Each row is a point on a landscape with many peaks, with its height.
From any point a climber steps to the highest of the 2 points nearest to it. It stops when none of these is higher. Distance is the straight distance between rows; heights are no part of it.
j_446 (h 2.21): [159 164 142 145 160 167 139  97 169 155 114 155 100 142 120  96 112 130
 173  75 115 124 163 135 116 123 129  93 153 119 108 108 179 160 212 130
 111  50 119 140 115 162]
j_869 (h 1.37): [ 85 184 129 170 111 101 118 147 162 105 115 111 137  78 148 121 111 100
 131 119 155 123 142  92 143  81 126 139 145 142 122 121 213 140 170 110
 183 121 125 121 107  96]
j_177 (h 1.16): [164 168 105 166 131  85  96 151 177  80 108 140 127  86 102  95 131 112
 113 158 108 111 118  90 125  98 154 189 181 190 112  60 212 155 136 150
 199 105 105 104 109 101]
j_934 (h 3.34): [166 142 155  92 133 174 122 120 166 141 150 174  90 118 125 115 105 134
 140  82 147  89 158 129 151 159 104  96 188 133  89  95 158 118 146 133
 147  93 113 131 121 173]
j_185 (h 3.54): [132 153 145  45  90 135 121 122 100 103 137 162 103 171 144 148  97 124
 112 138 132 143 106 122 139 186 121  95  96 123 104 160  56 117  60 145
 106 169 107 188  72 114]
j_415 (h 0.38): [136 191 129 134 104 137 109 142 116  81 104 165 156  93 155 105 129  82
 171 113 125 135 159  89 153 163 114 133 126 177  91 133 199 160 196 157
 120  99 115 167  64 119]
j_163 (h 1.48): [125 145 152 140 124 173 126 105 119 118 112 152 124 170 109 141 130 124
 147  89 165 178 148 101 113 166  96  72  81 140 118 170 121 103 175  95
 119 123 140 147 122 157]
j_792 (h 3.03): [ 80  92 146 163 134 166 126 118 119 153 103 117 165 130 125  93 132 121
  97 102 148 134 133 140 106 121 140 146  99 104 147 170 111 160 188 105
 122 126 159 119 122 129]
j_895 (h 1.93): [124 102 172 108 178 123 135 111 147 147 143 129 100 108 140 174 125 123
 133 102 183  72 134 145 130 127  82 110 154 108 118 129 144  82 101 111
 141 150 117  68 179 173]
j_224 (h 1.77): [123  68 128 138 179 135 138  95 112 180 151  92 139 117 116 147 160 132
 158  78 147 137 160 160 140 114 115 128 102  86 157 143  97 127 131 115
 118 106 151  87 198 176]
j_144 (h 5.66): [154 101 122 141  81  99 123  62 132 109 153 129 114 156 122 111 130 161
  62  93 141 132  83 150 120 112 137 153 121  71 124 122 118 159  78 141
 203 141 156 133 149 119]
j_781 (h 1.63): [129 166 138 152 182  58 117 144 144 123 140 136 134  73 141 155 158  79
 186 122 127  81 154 141 161 109  90 140 183 140 107  71 190 119 162 121
 147 107 105  74 146 154]
j_725 (h 0.66): [149 181 129 121 129 147 125 187 139  75 118 183 133  84 150 140 149  81
 171 161 158 127 143  94 178 169 101 130 148 213 102 113 164  79 135 132
 126 119  89 143  99 137]
j_808 (h 3.00): [162 109 129 155 195 116 134  97 175 172 137 122 100 123 119 114 148 142
 154  74 120 117 151 167 117  90 134 123 152  96 142  93 161 142 141 126
 152  75 138  93 179 183]
j_999 (h 2.75): [151 160 171  41 162 174 140 141 138 194 118 138  94 179 130 180  87 137
 154 128 135  87 153 150 149 180 111  86 138 147  70 126 129 145 180 131
  39 105 120 138 128 175]
j_425 (h 0.94): [108 111 145 127 121 184 112 149 132  76 110 173 145  59 116  67 145 100
 115 144 204 125 153  80 149 150 117 158 147 166 126 143 161 121 170 114
 185 157 119 112 102 135]
j_339 (h 1.88): [119 107 123 153 100  95 110 129 152 132 165  96 106  99 112 166 127 132
  83 151 145  87  84 137 137  61 147 173 152  95 133 129 129  98  44 123
 192 136 121  77 151 115]
j_844 (h 1.62): [117 181 122 166 114 159 127 154 182  96 121 138 120  85 123  87 118 112
 133 111 161 142 146  79 135  89 126 123 160 154 135 125 203 135 185 112
 193  87 107 141 104 128]
j_536 (h 1.03): [150 145 122 165 127 101 100 154 175  76 110 155 120  93  81  92 141 117
  96 174 150 110 110  72 128 106 139 188 162 186 135  90 204 114 114 120
 218 136 112  85 128 105]
j_959 (h 3.80): [146 126  91 125 102  50 119 156  91  77 138 138 160 128 134 113 149 130
  86 187 105 118  89 108 131 148 160 175 127 137 115 108  89 126  58 146
 126 192 128 125 112  47]
j_61 (h 3.33): [136  96 105 130 138 112 119 155  88  97 123 134 167 138 120 127 164 127
 136 156 105 139 120 137 114 168 125 151  95 154 132 114  60 112 107 146
  93 173 135 127 130  99]
j_737 (h 3.46): [141 179 140 134 156 156 150 193 170 124  99 138 109 141 145 133 124  98
 177 177 112 114 112 121 117 116 125 106 138 167 136 129 161  92 166 112
  78  82  90 128 101 132]
j_886 (h 2.42): [179  64 155 113 176 140 111 108 153 132 104 166 123 154 115  85 149 153
  91 129 125 104 106 152  85 165 143 152 129 128 119 110 131 136 147 134
 131 133 136  96 138 163]
j_348 (h 0.28): [159 127  83 154  88 134 103 145 113  80 142 132 159 135 109  91 152 131
 126 145 108 183 134  93 141 159 138 129 110 171 149 121 117 132 117 132
 153 122 129 176 113  97]
j_640 (h 3.66): [139 125 135  88 100 106 129  74  72 118 156 149 154 160 127 132 122 118
 114  77 112 158 149 152 127 198 105 108  88  91  92 144  70 165 111 134
 125 165 153 182 110 112]
j_926 (h 2.14): [125 135 165  69 160 134 130 148 129 153 130 146 104 116 156 174 111 110
 151 139 137  62 131 152 154 171  94 111 149 147  93 113 122  93 114 149
  79 145 105 114 124 150]
j_265 (h 3.15): [128 109 139 126  75 170 128 109 141 129 154 110  96 155 138 129 110 144
  94 132 143 143  75 130 120  88 149 118 122  86 155 173 107 119  79 130
 163 128 129 147 110 126]
j_160 (h 4.40): [ 85  83 149 118 122 196 122 177 131 135 121 113 134  79 118 102 137 103
  95 181 160 113 106 115 128 123 160 160 147 148 147 155 101 113 130 113
 144 128  95 113  93 130]
j_439 (h 1.31): [137 144 152 126 131 105 111 112 129  99 121 155 138 119 150 151 126 113
 153  94 146 108 144 116 149 164  80 106 137 148  87 109 167 108 141 126
 133 138 129 132 119 133]
j_447 (h 4.08): [172 145 144 117  92 180 112 107 163  92 142 180  95 118 126 101 114 143
 121  76 175 131 146  98 139 146 113  99 154 134  98 110 158 106 129 134
 179 111 103 157 113 149]
j_490 (h 3.65): [147 163 157 135 169 168 136 178 192  98 101 167 114 122 112 102 146  92
 152 175 164  96 120  99 123 123 116 122 157 171 133 119 196  93 175  98
 139 109  81 105 107 137]
j_327 (h 2.09): [137 118  99 161 126  49 114 154 128 122 147  81 125 140 112 172 152 149
 112 171 110 116  92 131 120 100 134 160 111 142 153 108 117 102  53 128
 145 165 139  80 169  88]
j_72 (h 1.87): [135  62 130 111 207 121 147 132 123 189 129  97 121 139 125 129 142 147
 152 111 114 117 137 180 106 118 149 128 115  90 162 136  79 146 125 136
  68 121 135  84 183 163]
j_833 (h 1.27): [111 127 162 130 145 193 142 145 146 118 118 174 122 138 112 117 129 109
 159  96 196 134 152  99 118 157  86  90 122 144 120 173 145 107 214  84
 125 125 124 109 125 168]
j_803 (h 2.54): [ 88 178 163  60 138 162 148 141  94 185 112 112 107 161 136 214  75 117
 175  97 134 114 158 148 141 159 112  75 110 130  85 161 101 140 163 126
  25 118 128 140 131 146]
j_527 (h 4.90): [ 80  88 180  84 118 158 149 124 136 160 115  99 109 148 147 152  99 132
  72 150 168  95  77 153  95 117 162 153 114  80 140 184  75 143 111 128
  96 179 126 124 121 122]
j_41 (h 2.52): [132 103  99 143 107 184 126  94 115 176 162 122 114 131 118  91 128 156
 130  95  90 149 147 148 135 104 147 107 148  92 137 140 100 146 148 143
 134  75 136 151 131 169]
j_573 (h 2.23): [108  93  94 161 138 110 123 166 117 146 161  68 138 129  92 149 171 152
 131 177 113 146 109 143 111  97 139 161 107 128 187 126  88 107  88 119
 122 145 133  84 172 113]
j_807 (h 1.83): [195 134  80 141 139 136 126 127 121 118 124 166 137 149 111  89 156 138
 182 145  47 166 148 131 128 166 134 110 142 164 116  98 106 125 161 150
  81  74 136 145 124 153]
j_226 (h 1.92): [107 136  94 106  80 107 128 147 112 135 143 113 128 107 156  99  91 126
  91 155  95 119  98 131 150  91 182 137 140  90 114 135 103 148  82 151
 126 128 122 163  87  71]
j_544 (h 1.94): [151  93  95 123 124  93 131 135  96 128 153 126 135 155 123  94 143 156
 125 151  74 143 106 141 111 128 157 132 124 112 136 127  61 121 101 148
 102 132 148 135 140 114]
j_495 (h 0.88): [132 187 122 155  90  57 115 132 149  80 160 138 139  60 143 164 113 108
 117  90 159 133 162  80 166 115  92 133 185 160 118  86 209  96 107 117
 198 134 102 136 134 120]
j_195 (h 3.24): [164  86 107 166 167 119 130 117 167 165 139 106 107 145 103  94 148 160
 119 119 104 121 108 163  95  76 162 145 141 100 166 101 128 143 115 130
 142  84 142  77 168 163]
j_363 (h 2.82): [ 98 129 164 138 203 176 157 149 127 183 106 123 133 141 112 148 140 106
 184 111 168 116 169 143 106 139 116  97 115 135 137 149 133 123 219  93
  48  98 126  85 157 171]
j_668 (h 1.69): [113 136 117 102  88 151 123 141 109 133 188 116 113 103 152 160 113 124
 133 127 116 111 122 132 174  93 124 104 162 108 125 140  87  83  57 148
 127 118 108 148 122 135]
j_575 (h 2.71): [137  69 131 162 155 147 114 103 129 121 111 143 165 150 103  65 161 133
 102 119 131 136 131 138  89 158 137 160 108 132 134 136 122 165 192 117
 145 129 160 116 140 141]
j_236 (h 3.43): [115  83 128 145 106  71 102  97  99  95 140 138 172  66 119 110 143 100
  75 136 132  98 131 120 150 140 142 196 153 126  94  94 149 157 100 139
 183 156 141 105 120 105]
j_78 (h 5.19): [108  92 183  67 140 116 144  93 122 148 107 118 111 174 149 157  96 156
  80 125 153  99  88 150  92 148 128 133  91  88 122 160  92 144  93 134
  96 199 144 125 133 125]
j_206 (h 3.55): [186 114  86 173 133 115 129 125 150 137 133 123 115 163  95  80 142 167
 129 131  63 141 123 138  93 104 157 117 142 135 149  96 131 133 127 134
 135  80 132 128 140 129]
j_814 (h 0.40): [157 145  76 134  92 163 119 190 114  91 129 140 141 103 121  79 137 114
 145 175 102 166 138  87 162 141 155 132 131 192 153 129 122 119 117 144
 123 103 107 183  97  94]
j_311 (h 1.36): [147 164 113 137 158  55 138 139  89 107 129 122 143 134 149 196 156 109
 206 119  88 136 154 145 156 156  84 108 118 170 119  93 120  95 111 132
  74 132 135 140 159 136]
j_778 (h 4.13): [122 120  73 134  65  82 138 134  95  99 156 106 160 130 121 104 146 122
  66 183 114 138  99 132 130 114 176 183 115 103 148 127  95 153  64 134
 169 178 141 137 113  50]
j_632 (h 0.82): [123  95 135 136 124 168 102 132 123  75  94 156 184  85 123  57 141  96
  94 157 165 128 146  94 131 164 135 173 122 169 114 137 157 161 169 143
 173 161 125 134  94 107]
j_898 (h 1.19): [ 91 184 122 181 128  88 124 174 162 121 107  83 144 119 135 139 128 126
 130 136 133 143 127 103 121  82 114 139 116 145 145 121 211 118 159  88
 166 125 138 110 138  98]
j_929 (h 3.57): [126 111 117 113 119 106 118 163  95  88 118 143 153 108 144 111 146 114
 104 172 117 106 113 119 142 162 138 162 123 159 106 110 107 115  99 151
 111 173 116 129  98  79]
j_187 (h 4.24): [105 173 147  54 119 136 140 138  77 150 112 124  98 180 116 198  94 130
 165 128 126 164 126 139 126 175 112  67  86 126 108 159  17 111  95 142
  49 146 106 177 119 136]
j_986 (h 2.15): [ 61 127 134 126 152  96 146 142  90 155 120  83 145  91 163 179 122  97
 152 112 129 100 146 153 145 106 111 133 127 102 116 128 121 122 130 133
  90 142 136 121 148 117]
j_584 (h 2.12): [109 107  72 174 115 134 135  91 107 170 145 110 162 103 115  83 139 150
 139 118  67 169 166 134 142  83 139 135 153 106 147 111 122 166 155 135
 135  88 155 144 135 150]
j_932 (h 2.25): [107 153  77 195  72 144 139 112 158 138 144  96 127 117  89  89 145 172
 102  97 106 191 156  93 122  65 136 140 143 134 186 112 169 154 146 111
 196  97 137 140 153 140]
j_328 (h 2.22): [179  95 141 110 178 107 104 118 149 125 118 168 124 109 121 107 141 122
 123 144 109  73 110 148 121 150 138 164 170 149  91  77 146 130 120 150
 125 130 122  85 125 138]
j_665 (h 2.27): [ 93 135  50 176  73 117 147  79 102 160 158  88 168 119 124  93 147 154
  97 130  75 176 154 134 131  54 151 149 130  80 170 126 121 187 129 125
 155 119 178 159 140 106]
j_422 (h 1.81): [100 130 103  92  91 112 139 161  82 129 164 107 141  84 166 141 113 108
 109 156 105 101 115 138 164 105 156 142 154 101 112 133  75 112  59 155
 104 146 110 148  99  87]
j_693 (h 1.10): [107 112 158 113 125 193 121 134 130 103 121 189 125  94 129 101 128 106
 131 105 216 126 156  94 137 156  90 111 147 141 107 155 152  97 181 106
 164 161 113 115 114 155]
j_100 (h 4.88): [109 136 162 105 155  97 150 129 112 130  89 106 122 179 151 174  95 140
 155 113 125 145 104 146  95 142 111  94  71 119 133 157 100 127 121 119
  77 150 141 140 126 115]
j_353 (h 1.46): [164 177 146 137 165  76 131 123 159  99 118 163 128  90 149 125 149  84
 172 119 112  84 136 133 132 139 100 147 172 147  89  71 219 145 196 153
 144  94  96  98 109 156]
j_150 (h 1.61): [119  71 165  72 149 120 105  84  99 111 112 175 154 107 143 119 124 120
  72 140 136  70 131 140 129 186 117 177 139 115  79 113 129 145 130 150
 129 189 126 106 115 110]
j_488 (h 1.96): [164  75 149 106 206 107 127 140 148 169 135 106  92 142 126 149 138 146
 139 128 122  84 103 174 106 117 141 137 133 109 140 124 102 124  94 141
  96 130 130  66 183 157]
j_914 (h 2.28): [143 167 100 152 115  92 128 145 129 112 115 116 127 138 150 130 110 132
 157 134  77 147 121 121 129 103 136 107 125 134 126 119 148 128 124 132
 124 104 142 152 112  99]
j_31 (h 4.61): [126 139 147  79 166 104 158 126 111 138  99 103  99 191 122 195 112 149
 178  99 129 170 124 142 100 158 110  67  64 122 153 159  53 115  95 126
  58 139 129 137 153 132]
j_550 (h 3.88): [111 173 159  40 115 121 145 147 109 126  99 147  99 189 149 155  80 140
 134 139 121 151  89 125 106 182 127  82  77 118 107 163  61 121 100 144
  70 168 110 181  76 107]
j_752 (h 4.17): [120 140 108 165 118  68 128 102 137 145 127 107 133 107 145 112  99 138
 109  95  89 124 122 146 126  67 161 148 151  86 119  96 173 170 133 142
 168  96 156 135 126 110]
j_284 (h 2.55): [ 83 121 108 150 164 140 154 138 113 182 104  77 138 123 130 134 126 132
 167 144  91 156 150 131 131  81 137 108 118 118 163 144 125 126 166 109
  70  88 139 121 141 139]
j_662 (h 2.39): [ 66 149 141  86 143 144 161 135 100 185  91  93 125 146 146 181  93 125
 178 129 104 134 146 140 123 117 139  94 107 111 127 166  83 148 171 132
   4 123 125 142 131 142]
j_173 (h 2.01): [ 49 119 145 127 121 131 154 120  77 169 141  80 162 103 151 165 112 110
 121 103 143 110 144 164 133 103 121 133 110  76 134 172  92 148 129 122
 107 147 145 133 136 113]
j_225 (h 1.85): [102 140  99 179 103 149 145 115 157 148 122  75 125 144 121 116 119 156
 107 131 118 178 115 114 104  55 144 115 122 124 185 150 151 134 130 101
 163  91 135 143 140 126]
j_483 (h 4.69): [142 106  97 151  48 104 120  85 127  96 169 116 137 130 100 118 152 140
  49 157 138 137  88 129 137 102 151 186 116  89 138 130 117 167  54 141
 213 163 148 117 135  82]
j_192 (h 2.03): [139  96 154  92 164 131 123 128 139 142 145 124  86 129 141 169 110 138
 118 135 134  77  97 154 127 132 127 118 150 117 116 131  94  88  65 139
 103 140 107  95 151 155]
j_313 (h 0.74): [130 139 145 112 131 160 119 187 143  76 107 166 122 100 140 143 134 107
 134 193 166 109 111  87 153 145 125 133 145 196 128 128 148  60  92 124
 131 147  90 126  96 121]
j_882 (h 4.42): [138 130 156  85  86 140 115 105 123  79 110 180 113  99 158 104  82 118
  67 154 170 107 112  82 155 147 146 132 135 127 116 139 166 124  72 150
 176 163  98 162  79  91]
j_513 (h 0.05): [109 130 116 114 164 196 151 141 110 186  90 126 130 155 122 107 104 131
 153 150  80 151 155 135 110 138 160  99 125 137 122 158 104 156 219 123
  12  73 126 126 120 157]
j_395 (h 1.45): [151 181 103 145 134  87 123 153 110 123 161 132 123 114 153 187 131 115
 195 123  93 118 147 138 178 137  94  95 157 166 120  95 122  65  81 140
  98 118 119 128 143 137]
j_355 (h 5.20): [115 137 173 111 168  99 151 129 153 130  85 110 113 151 150 180 105 133
 147 115 157 106 111 136 101 118  96 101  97 118 131 139 150  94 125 111
  96 147 131 107 142 130]
j_473 (h 5.56): [105  93 181  97 163  95 139 114 129 114  94 110 106 161 138 187 120 145
 117 143 170  97  86 142  83 135 101 125  92 116 141 150 106  93  75 132
 104 200 117  91 160 114]
j_546 (h 2.43): [106 125 100 148 162  86 152 131 115 160 130  72 138 147 135 153 128 153
 164 135  93 163 125 141 123  87 129  99 100 109 173 136 112 111 116 118
  82 116 143 123 164 125]
j_511 (h 2.08): [201 131 106 129 156 124 114 147 145 119 140 164 121 140 127 114 149 129
 162 142  83 103 132 129 133 152 134 135 161 162 115  80 126 102 108 149
 113 105 125 126 124 149]
j_602 (h 2.10): [ 74  84 100 163 123 149 137 142 112 176 157  65 135 110 114 130 160 142
 117 163 119 141 122 147 130  56 151 153 129  93 193 145  86 125 116 113
 134 114 133  93 159 139]
j_767 (h 2.88): [ 99 153  56 193  55 111 127 107 142 142 149  86 149 107  89  95 147 147
  75 126  90 172 154 100 132  76 160 183 133 120 180 110 156 191 129 115
 211 119 151 142 154 104]
j_953 (h 2.05): [116 108 126 164 116 121 152  67 152 164 134  69 108 162 137 149 134 169
 101  85 155 170 111 156 108  70 130 129  85  57 185 173 133 165 113 115
 166 100 174 110 175 152]
j_466 (h 4.30): [156 102 139  99 124 109 120  83  92 125 131 142 130 193 116 126 136 151
 128  94 120 163 121 152  99 188 108 104  70  98 122 154  60 148 115 131
 116 157 158 152 131 139]
j_171 (h 2.26): [133 118 118 178 110  97 123  91 159 147 148  90  98 137 117 154 142 168
 103  98 145 134 114 141 125  55 131 143 124  80 168 121 150 137  94 117
 203 115 150  92 187 151]
j_58 (h 0.13): [ 97 161 145 105 149 191 125 144 106 168  85 145 142 158 125 128 114 102
 166 124 105 135 168 131 126 170 128 105 105 142 106 165 127 158 244 124
  21  90 131 133 100 148]
j_948 (h 0.23): [117 166 136 122 127 160 125 131 120 122  81 143 155 133 143 107 108 103
 154 131 110 142 151 108 125 155 126 107 107 149  92 162 159 163 217 136
  71  96 128 157  76 114]
j_361 (h 1.79): [128 124 140 135 170 102 122 136 147 140 161 123 122  76 122 160 146 104
 165 100 149  90 152 148 159 108  88 127 174 125 116  93 151  87 128 111
 157 119 116  76 172 175]
j_770 (h 1.30): [186 161 124 162 139  75 106 124 152  72 108 168 138 101 128 105 148 109
 143 141  94 115 131 103 119 137 133 163 172 185  98  56 217 151 159 158
 165 116 117 126 114 116]
j_96 (h 3.37): [ 95  91 145 120 146 172 134 118  91 161 110 129 161 168 114 119 133 131
 112  92 142 146 147 152  87 171 128 131  70 108 138 178  67 164 182 116
  67 156 158 136 134 132]
j_745 (h 0.63): [131 169  88 160  79 101 105 163 130  91 150 130 153  55 135 135 139 113
 128 135 123 147 159  77 174 124 121 148 152 182 138  96 179 125 112 122
 186 132 109 146 115 104]
j_272 (h 2.06): [109  99 139  74 108 198 114 133  80 162 158 149 144 107 129 116 115 104
 110 112 139 106 167 143 165 180 146 137 134 112  93 138  77 154 146 145
 107 132 126 160  97 139]
j_646 (h 1.13): [127 157 146 130 103  75 113 102 126  81 135 153 142  75 167 152 114 108
 122 103 144 115 153 104 158 146  97 123 171 145  88  86 185 114 109 134
 167 139 116 130 111 121]
j_831 (h 2.00): [130 119 127 144 142  80 106 152 146 130 136 107 107 113 123 155 138 131
 117 171 123  89  81 127 133  80 137 150 149 131 130 111 137  90  66 125
 147 141 120  63 139 108]
j_156 (h 3.01): [156 132 134  97  92 104 114  64 101 114 168 147 116 144 152 141 109 131
 120  76 120 130 140 135 151 165 102  99 134  99  84 122 112 147  81 143
 155 131 143 171 107 119]
j_570 (h 1.86): [118  78 138  45 107 180 128 131  89 159 161 136 141 131 138 105 116 125
  72 138 132  95 118 151 137 178 155 158 129  98 100 144  63 161 119 152
  90 170 119 160  98 122]
j_590 (h 4.79): [122 109 189  24 161 129 140 117 111 165 105 141 117 195 127 174  95 156
 105 117 149 101 110 154  94 196 108 115  97 125  99 153  78 150 130 152
  58 204 125 147 130 125]
j_250 (h 2.11): [120 136  67 117  92 109 146 129 102 153 166 102 135 142 134  94 124 168
 129 162  66 156 101 130 134  79 168 112 135  93 153 141  81 128  98 144
 106 118 138 157 120  92]
j_492 (h 3.16): [ 95 172 138 134 136 151 148 167 103 115  90 116 119 160 116 183 130 111
 193 139 146 156 143 118 124 149  97  77  83 171 149 148  91  77 143 106
  59 134 109 149 129 125]
j_915 (h 2.30): [120 140 148  78 131 157 121 138  92 150 136 146 136 116 142 155 113 111
 149 116 125 108 155 146 169 187 105 116 133 144  83 129  92 128 151 140
  72 131 126 145 122 143]
j_965 (h 0.50): [139 150  84 148  93 137 106 198 107  83 135 128 151  54 121  90 141  95
 134 193 131 138 146  76 180 131 145 155 139 201 147 117 149 130 108 140
 160 124 105 160 103  95]
j_82 (h 2.69): [ 98 142 145 144 203 130 170 123 134 182  82 103 131 150 137 154 124 112
 194 115 126 142 158 135 113 111 125  92  98 118 155 155 158 132 193 103
  42  76 130 100 150 151]
j_896 (h 1.90): [109 105 149 132 123 151 150  71 125 162 131  90 108 178 131 159 121 159
 121  81 152 177 128 149 109 106 114  90  78  75 177 189  97 147 135 101
 122 111 160 139 163 162]
j_444 (h 1.72): [115  57 153  81 138 143 115 102 110 146 139 149 146 117 134  97 126 134
  57 131 130  76 122 166 125 165 153 176 131  91  97 124  92 171 131 156
 122 176 142 123 119 122]
j_671 (h 4.85): [132 119 126 139 102  99 145  75 138 146 127 117 111 151 152 116 107 160
  70  84 110 119  96 170 105  76 155 140 125  56 131 137 134 176 102 135
 175 115 172 137 131 115]
j_99 (h 2.02): [130 121 125 171  91  92 113 105 169 127 153 108 109 106 104 138 119 146
  73 110 153 109  99 130 132  57 145 177 157  98 136 102 167 135  86 128
 224 125 137  84 151 129]
j_219 (h 4.01): [192 130  89 179 122  92 112 135 164  91 116 137 138 157  95  78 148 157
 109 146  75 151 106 110  91 130 156 152 124 173 137  86 152 156 129 135
 170 119 139 124 129 102]
j_879 (h 3.51): [108 138 116 121  47 146 131 109 123 102 168 113 128 146 136 124 108 126
  76 138 150 169  93 112 136 103 151 130  95  87 151 180 118 139  58 119
 183 161 119 185  86  86]
j_183 (h 3.32): [133 183 139 104 140 142 159 166 142 124  89 131 107 169 144 154 111 121
 178 159 107 138 116 127 116 153 122  83 112 163 125 146 117  87 151 122
  49 101 106 155  99 128]
j_836 (h 0.92): [152 127 119 143  99 146  96 151 169  88 117 145 101 105 100 101 123 129
  82 187 158 109  88  82 129  91 155 162 161 159 141 119 168 104  72 130
 203 137 103 108 110 103]
j_905 (h 2.29): [113 125  53 157 115  97 154 140 117 169 147  85 134 141 125 123 136 179
 152 176  61 181 124 119 116  54 142  98 122 116 183 139 104 114  94 117
  97 118 141 132 153 119]
j_64 (h 3.95): [141 113 130  96  66 150 127 102 123  74 118 147 128 137 136  86 104 125
  46 166 165 135  86 105 129 135 166 145 101 107 131 165 123 147  52 138
 174 178 115 175  72  71]
j_754 (h 3.60): [ 95 158  83 182  74  72 132 109 146 136 119  83 139 119 125 105 108 133
  75 116  93 148 110 129 121  58 165 169 129  87 134 110 183 184 121 124
 189 120 168 143 125  75]
j_245 (h 3.74): [107 103  95 146 102  87 111 133  87 117 157 113 164  69 117 102 143 103
  70 174 115 104 123 129 156 103 167 206 152 114 118 100 121 167  91 140
 181 145 130 123 111  76]
j_237 (h 5.17): [150 114 145  98  72 178 109  89 140  90 144 170 105 103 136 101 114 134
  87 112 180 126 124 104 154 145 124 123 139 121 110 130 147 115  83 137
 197 148 107 167  98 124]
j_722 (h 1.47): [105 102 165 114 131 120 121  99 117 102 107 162 145 125 144 143 126 121
  97 117 165 113 130 130 122 161 102 132 118 130  99 126 141 118 135 130
 147 174 140 126 123 124]
j_902 (h 2.72): [180 130 151 164 172  98 128 101 199 125 130 137 104 131 104 125 142 137
 132  88 169 102 123 137 111  96 110 126 152 107 147  92 190 102 130 105
 189 111 131  76 186 166]
j_261 (h 2.50): [156 159 124 123 135 136 141 112 146 144 114 134 101 144 145 126 112 135
 172 107  95 129 133 135 123 115 126  76 132 120 114 109 155 128 156 126
 107  83 125 150 120 144]
j_291 (h 0.53): [143 172 107 148 118 171 109 167 118  78 122 162 162  59 126  94 149  81
 175 139 147 143 178  75 176 160 110 138 152 200 119 114 176 132 186 137
 134 100 110 156  94 139]
j_633 (h 1.57): [106 145  93 139 110 127 128 171  99 141 175  93 125 111 129 177 135 127
 172 146  93 133 130 132 159  90 116 108 157 142 149 124  91  66  68 129
 111 120 122 128 143 133]
j_453 (h 2.87): [144 118 125 124 101 180 126 109 163 155 153 121  81 140 126 107 118 153
 114 111 114 131 111 139 126 100 149 105 153  93 136 141 113 122 102 129
 145  91 121 141 127 147]
j_478 (h 2.99): [155 145 167  80 141 208 130 139 161 173 135 166  89 153 129 137  96 127
 148 114 153  92 135 129 138 166 111  83 159 129  97 131 139 112 171 112
  96  98 106 129 117 177]
j_859 (h 1.76): [175 109 119 145 150 136 109 111 108 125 145 151 147 115 111 110 155 116
 176  78 106 128 182 139 144 180 108 127 150 141  98  79 122 139 174 132
 131 102 147 118 155 176]
j_389 (h 2.24): [ 46 141 162 119 167 101 152 163 104 161  80  77 143 115 168 185 105 107
 173 130 129 105 133 155 108 109 129 129 105 125 123 148 118 135 173 124
  45 139 126 120 131 108]
j_638 (h 3.14): [128  99 120 132 172 116 141 154  96 124 102 119 148 149 107 134 162 131
 166 147 110 141 131 155 104 167 121 138  91 158 145 120  60 106 147 133
  52 145 122 112 150 126]
j_528 (h 0.81): [147 145 116 129 100 169 111 176 151 101 133 130 100  97 134 114 111 121
 112 169 147 112 103  96 151 101 146 126 170 153 132 131 135  81  75 133
 160 114  95 142  90 115]
j_572 (h 4.72): [171 145 119 191 119 112 119 111 177  80 111 133 140 165  94  93 150 149
 112 120 123 170 126  84  89 145 119 129 109 176 147  96 195 144 159 109
 200 128 143 136 135 117]
j_298 (h 3.78): [126  80 129 136 142 120 144  89  98 122 114 126 160 196 112 119 155 157
 110 108 137 180 119 165  87 158 131 131  48  89 153 165  73 165 132 119
 106 158 169 137 150 122]
j_344 (h 2.04): [124 118 141 103 152 143 109 105  92 168 144 146 144 109 128 130 134 109
 160  83 132 105 188 154 156 188 105 125 135 129  79 118 127 164 202 133
  96 115 145 120 132 167]
j_211 (h 4.65): [ 78  74 163 100 123 175 124 142 115 142 134 113 123 107 130 142 129 115
  85 167 164  99  90 145 115 124 141 159 134 110 138 159  84 101 100 130
 127 176 103 102 116 126]
j_962 (h 2.13): [139 173  83 145 124  58 143 155 133 119 108 109 125 179 150 114 116 166
 147 172  60 168  98 112 100 104 138 102 102 152 146 122 138 123 112 126
 108 118 144 153 123  71]
j_441 (h 1.91): [131 167 139 161 139 165 141 136 180 130 125 153 116 113 117  90 120 116
 156  83 149 136 160 113 119 103 109 101 163 126 119 112 186 133 215 109
 153  83 111 135 120 157]
j_416 (h 1.71): [104 114 166 144 114 173 148  86 120 136 137 132 121 176 120 151 131 136
 118  68 193 174 131 127 105 140  89  85  71  89 145 197 104 131 161  91
 134 137 159 131 145 161]
j_302 (h 2.98): [118 104 157 132 185 157 140 157 124 141 105 127 141 140 106 141 154 109
 172 139 139 117 139 137 108 161 115 127 106 150 138 124 107 109 166 113
  75 135 113  98 150 153]
j_167 (h 1.55): [178 107 107 146 131 136 105 113  97 122 154 157 143 145  99 115 161 136
 171 101  93 163 156 134 139 192 114 104 120 146 120 107  89 111 143 129
 116 104 146 154 148 154]
j_775 (h 2.51): [163 117 143 175 162  92 129  96 184 120 128 116 100 161 111 150 145 158
 115  99 180 147 120 138  94  92 109 117 106 109 171 122 172 110 117  85
 187 120 154  81 192 156]
j_856 (h 4.00): [144 141 151 160 145 143 129 138 176  72  94 156 135 146 104  92 150 117
 135 144 157 141 128  88 103 149  94 121 120 175 131 117 199 104 190 104
 164 135 123 117 127 134]
j_946 (h 3.17): [160 114 135  81  96 120 106  92 111 110 154 158 110 152 149 138 115 141
 100 122 119 128  98 144 133 175 114 110 125 114  98 136  90 109  49 147
 142 169 117 162 105 120]

Where does a climber stop that starts at each point below?
j_814 -> j_915
j_946 -> j_473
j_986 -> j_237
j_668 -> j_144
j_775 -> j_572
j_584 -> j_237
j_962 -> j_144
j_638 -> j_144
j_167 -> j_466
j_544 -> j_144
